Each row is a point on a landscape with many valleys, with its height.
A ball rolls from a point to the lowest of its 2 nearest points, and stops where none of them is lower. Distance is the straight distance between rows; heights are no part of it.
pasi (h 4.9): [181 109  81 117 144 115 146 148 122 189 117 125  86 117 132 117 179  96
 170  72 151 127  86 111]
kadi (h 29.4): [ 84 138 118 126  86 135 112  85 162  98 127 102 151 115 122 121 115 193
  84 144  73 103 226 154]
Zis (h 42.7): [134 121 125 151 137 122 117  90 118 126 163  75 171 156 110 140 158 112
 136 175 151 139 200 185]
Gife (h 56.1): [152  94 110  97 123 104 113 139 161 150 121 111 112 150 114 182 160 167
  95  61 171 124 103 142]
gat (h 55.5): [154 127 118 151 107  58 102 133 142 152 125 145 128  86 206 138 135  96
 139 162  94 221 157  86]
Peg (h 32.5): [ 82 150 124 142  89 143 166 119 151 102  78 137 137 158  72 142 126 174
  92 141  84  63 145 151]
nas (h 44.0): [139 108 107 171 142 125 155 109 132 149 131 128 112 132 104  80 112 113
 187  79 155 115  73  69]
Zus (h 40.3): [103 160 111 143 150 117 133  97 113 111 115 138 143 180  77 114 118 138
 111 137 159 128 103  98]
gutu (h 47.2): [ 89 111  93 147  86 187 102 109 133 120 115 155 181 115  94 113  92  77
 146 121  88 136 179 125]
duko (h 44.3): [127 106  86 169  92 158  96 111 135 159 143 113 197 123 119 152 126  72
 143 111  90 153 185 175]
fuvu (h 60.4): [147 139 168 133 131  88 145 140 126 148 138 178 114 107 200  89 123 108
 145 127 114 196 134  84]
Ket (h 61.6): [122 101 146  96 111 113  69 118 134 121  86  71 114 134 147 165 125  93
 121 194 104 122 179  68]
zefev (h 55.4): [186  89 137  85 140 127 173 148  94 141 125 103  89 137 137  86 122 108
 151 127 104 193 137  83]
konu (h 20.8): [195  94 157 142 131  89 151 127 106 182 142 133  95 121 113 135 159  95
 102  84 129 168 120  83]
Lano (h 49.3): [155 168  91  95  82 125 164 125 106 130 135 139 155 116 120  99 106 144
 178 125 147 121  90 144]
sefe (h 4.6): [142 159 135 120 173 120 126 147  49 138 116 113 151 147 138  74 101 115
 133 125 146 116  98 105]
Giros (h 15.3): [124  95 113 186 147 138 119 123 129 113 133 108 128 159  93 151 136 138
 102  87 164 130 153 148]
bidim (h 63.0): [122 156 157 119 184 160 130 148 143 117 119 118 128 155 116 122 121  75
 111 137 124  73 105  95]
Sesu (h 35.8): [131  80 177  88 179 136 111 158 113 163 143 113 131 132 133 111 172 108
 142 116 161  83  64 148]
tud (h 18.3): [192 140 155  79 169 115 130 181  29 141 118 138 101 126 148  51 126 117
 144 147 128 134  64 130]
lotup (h 23.5): [ 63 132 130 147 159 168 165 125 171  99 136 123 133 112 140 128 146 128
 113 173 118 114  77 179]
guri (h 52.9): [162 113 113 114 113  76 151 128 118 162 126  84 130 162 108 137 146 184
 141  64 177 122 108 124]
Pidop (h 33.8): [164 179  94 124 150 143 175 113  72 121 155  85  87 121 140 103  95 132
 147 156 106 132  53 155]
zipud (h 22.8): [137 121 147 173 146 107 187 153 156 122 136 117 111 155 115 159  97 174
 118  76 139 117 150 140]
vuzir (h 54.0): [126 169  91 138 107 151 130 137 158  86 120 146 114 179 100 135 147 142
 187 133 152  95 139 144]
rigu (h 42.6): [120 127  96 129 103 117  94 114 129 124  97 119  81 110 188 146 114 144
 146 125 142 147 138 104]
zivoz (h 29.9): [128  78 180 102 135 142  94 156  94 146 129 124 162 130 125 141 141 133
 102 107 173  82 115 189]
bisa (h 49.1): [ 87 150 127 106 145  97 171 149 105 149  78 151 136 148 142 127  89 155
 120 104 110 154  86  87]
Bir (h 71.8): [120 146 191 127 121 124  97 139  93 156 180 159 129 122 152 155 154 130
 109  82 123 146 111 137]
noni (h 53.6): [118 160  72 119  92 123  94 112 209  86 136 174 148 160  99 177 173 168
  63 149  80 161 178 189]
lubom (h 52.3): [142 189  65  88 113 130 158 116 152 113 133 155 110 144 112 134 142 146
 171 138 151 142 129 116]
Bul (h 45.8): [131 125 148 119 107 156 105 111 128 138 157 103 175 144 114 140 148 118
 129 154 128  80 206 220]
Zem (h 53.1): [ 82  88  99 157 100 137  38 116 172 104 107 149 197  95 147 122 110 103
 111 191  89 128 206 164]
vilak (h 35.7): [ 89 153 111 142 124 115 136 113 175 106  87 157 151 178  75 118 144 169
  90 116 141  75 110 122]
Zosu (h 34.4): [149 133 120 115 107 124 117 118  74 134 113 127  77  81 196 104  98 142
 153 138 147 135  99 129]
Zerun (h 7.8): [129 157  59 160 158 165 123 123 132  90 162 155 139 154  68 119 121 150
 105  70 155 152 152 145]
Tudu (h 18.6): [105  96 124 100 184 129 162 167 156 171 138 152 100 143 110 126 140 178
 182  66 145 105  84 157]
neke (h 31.2): [131 124 142 158 136 129 153 103 111 178 158 111  93 135 118 169 169  99
 127 109 111 163 142 125]
kise (h 58.9): [123  71 158  76 151 124  89 117 153  95 110  74 113 146 166 133 126 124
 126 181 143 151 159  91]
gomo (h 23.7): [107 120 113 157 170 133 160 196 153 123 116 152 111 133 117 128 107 175
 149  55 148  88  94 140]
Sug (h 41.0): [104 142  76 179 102 145 111 121 142 144 120 171 171 111 123 168 132 113
 111 122 108 142 188 200]
latel (h 48.7): [139 149  82 141 123 121  93 150 179 105 124 151 132 126 163 160  96 120
 122 115 110 165 202 120]
Tepu (h 40.9): [178 142 135 121 132 102 180 144  62 124 131 100  68 126  99 104  98 166
 151 129 121 125  46 102]
zineg (h 38.0): [143 134 142 154 126  96 127 101 142 133 167  92 144 166 126 156 177 110
 143 151 139 176 144 137]
rekeg (h 13.6): [146 103 129  82 130 138 129 153 151 171 152 150  90 153 123 136 176 133
 195  69 148 121  73 135]
neb (h 40.8): [152  87 158 101 132 144 150 166 122 117 152 102 165  95 120  86 142 106
 160 137 167  91  76 133]
kone (h 4.5): [176 103 126 113 167 102 132 147 114 197 139 149  91 113  97 128 168 119
 114  60 142 126  42  97]
zenon (h 28.8): [114 108 134 130 123 140 166 148 165 110 119 142 147 123 127 157 152 107
 139 164 133 148  82 150]
nunal (h 33.7): [100 154 119 114 105 119 173 111 162 104 124 110 135 135 106 135 122 184
 118 160 122 109 190 139]
pufu (h 47.9): [154 139 173 110 158 129 149 108 111 136 158 107  66 129 132  87 124 109
 153 139 123 110  88  60]
zave (h 56.0): [111 102 158 116 152 148 113 123 108  62 120  75 139 158 145 117  95 131
 122 198 145 134 154 145]
gal (h 29.2): [ 93 113 109 125 122 161 170 112 158 113  95 121 114 110  93 138 109 157
 101 150 120  74  98 167]
giz (h 54.7): [110 128 104  98 156 124 131 128 114 125  78 114 124 124 168 104  62 145
  94 106 135 134  76  92]
mufik (h 34.2): [118 157 148 159 108 180 127 161 148  75 147 144 159  96 110 104  90 109
 114 104 106  73 158  99]
Ruvid (h 49.0): [148 117  78 150 139 102 181 114 111 150 114 105 119 150  97 101  94 173
 167  75 166 136 106 115]
Nika (h 49.8): [125 117 100 138  93  62  75 124 189 145 100 139 108  94 208 175 133 135
 144 149 119 179 158  92]
lat (h 65.1): [142  89 156 169 117 104 102  97  94 140 124  69 106 112 125 165 137  91
 122 170 117 148 178  88]
gako (h 66.1): [133 205 156 100 122 113 136 127 102 134 148 156  97 151 142 155 169 114
 136 163 108 152 101 105]
Nodof (h 25.8): [192 144 121  84 134 122 136 165  59 117 112 159  97  86 187  89 118 125
 136 167 151 154  85 154]
kena (h 39.3): [123 115 147 127  99 165 110 144 154  95 153 140 177  77  99 100 135 115
 126 111 159  65  97 115]
Vos (h 51.6): [130 172 113 105 124 129 100 149 171  85 131 182 130 143 137 189 137 139
  82 155 118 160 171 158]
tati (h 36.6): [ 96 113  98 173 116  94 109  89 179 143 123 176 147  87 119 173 151 145
  91 150 147 147 211 171]
bod (h 33.4): [115  87 122 171  82 121 120 123 175 115 107 130 139 164 121 179 131 110
 153 136 117 180  98 123]
dirup (h 29.7): [ 71 155 125 158 107 177 151 148 151  81 116 138 174  79 126  96  97 147
  72 114  71  65 156 140]
losen (h 30.5): [ 93  83 145 133 125 105  86  98 156 154 138 180 160  79 125 150 160 107
 103 168 154 156 192 126]
Kemuf (h 52.4): [143  83 178 121 145 128 153 137 109 125 131 104  65 110 159 107 151 104
 160 162 121 164 116  83]
neked (h 69.1): [106 150 198  91 142 121  94 111 117 153 141 137 115 157 148 149 155 118
 102 128 122 126 125  98]
gema (h 60.2): [120 135 133 126 128 165 101 115 128 115  93 116 129 125 144 125  79  89
  93 129 111  90 109 105]
mun (h 68.0): [120  67 189 162 100 108  91 153  96 151 119 106 146  99 121 194 142  97
 109 142 102 155 175 112]
tuk (h 53.0): [113 132 186 116 128 130 101 108  86  94 150 118 139 119 157 136 124 122
 115 226 135 149 169 160]
vofut (h 63.5): [168 185 153  95 109 104 143 144 101 148 168 172 113 109 156 107 153 112
 142 109 101 184 105  78]
Luvo (h 45.5): [187 155 134 105  98 122 167 167  80 135 145 121 132 115  99 123 107 133
 140 100 121 111  58 123]
nafef (h 38.2): [162 116 114 142  96 130 148 100 149 136 121 122 105 149 120 132 109  94
 160 120 124 157  86  95]
Dinoz (h 22.4): [129 194 121 132 161 140 140  97  74 146 149  98 124 115 165  94 102 108
 132 147 120 102 114 146]
fimav (h 48.9): [105 143 175 120 119 153  92 103 134  91 151  77 141 142 139 149 153 132
  83 200 112  87 183 201]
besi (h 44.8): [ 74 162 122 106 174 122 168 154 108 129 109 160 134 139  80 101 119 171
 141 115 132 114  81  94]
Pim (h 50.1): [ 82 121  95 145 105 171  68 119 146 111  87 142 180 110 163 102  97 106
 122 125 101  94 187 157]
pes (h 23.4): [117  79 151 106 148 140  96 115 141 148 137 161 139 131 121 137 154 111
 120 124 181 129 162 158]
dat (h 49.7): [126 136 147 155 184 135 145 109 102 156 157 120  87 113 116  68  88 127
 163  95 110  98  61  75]
Zeneb (h 25.0): [104 146 100 160  84 163 113 101 140  77 122 120 168 106 108  81  84 176
  73  97  83  75 203 151]

Where does a ball stop that starts at each point below?
Lano | sefe
giz | lotup
Zem | pes
lat | kone
Pim | pes
Bul | kone

Call two points neighbours if one is among the 2 nearest of the other. Go from one point of each pair to the other, from neighbour to neighbour, staying as low as possible. Name the highest point that can't be avoided.
nas and pufu | dat
pes and Zerun | neb
kone and Zerun | gomo
Zerun and lotup | Zus
lotup and Zeneb | nunal
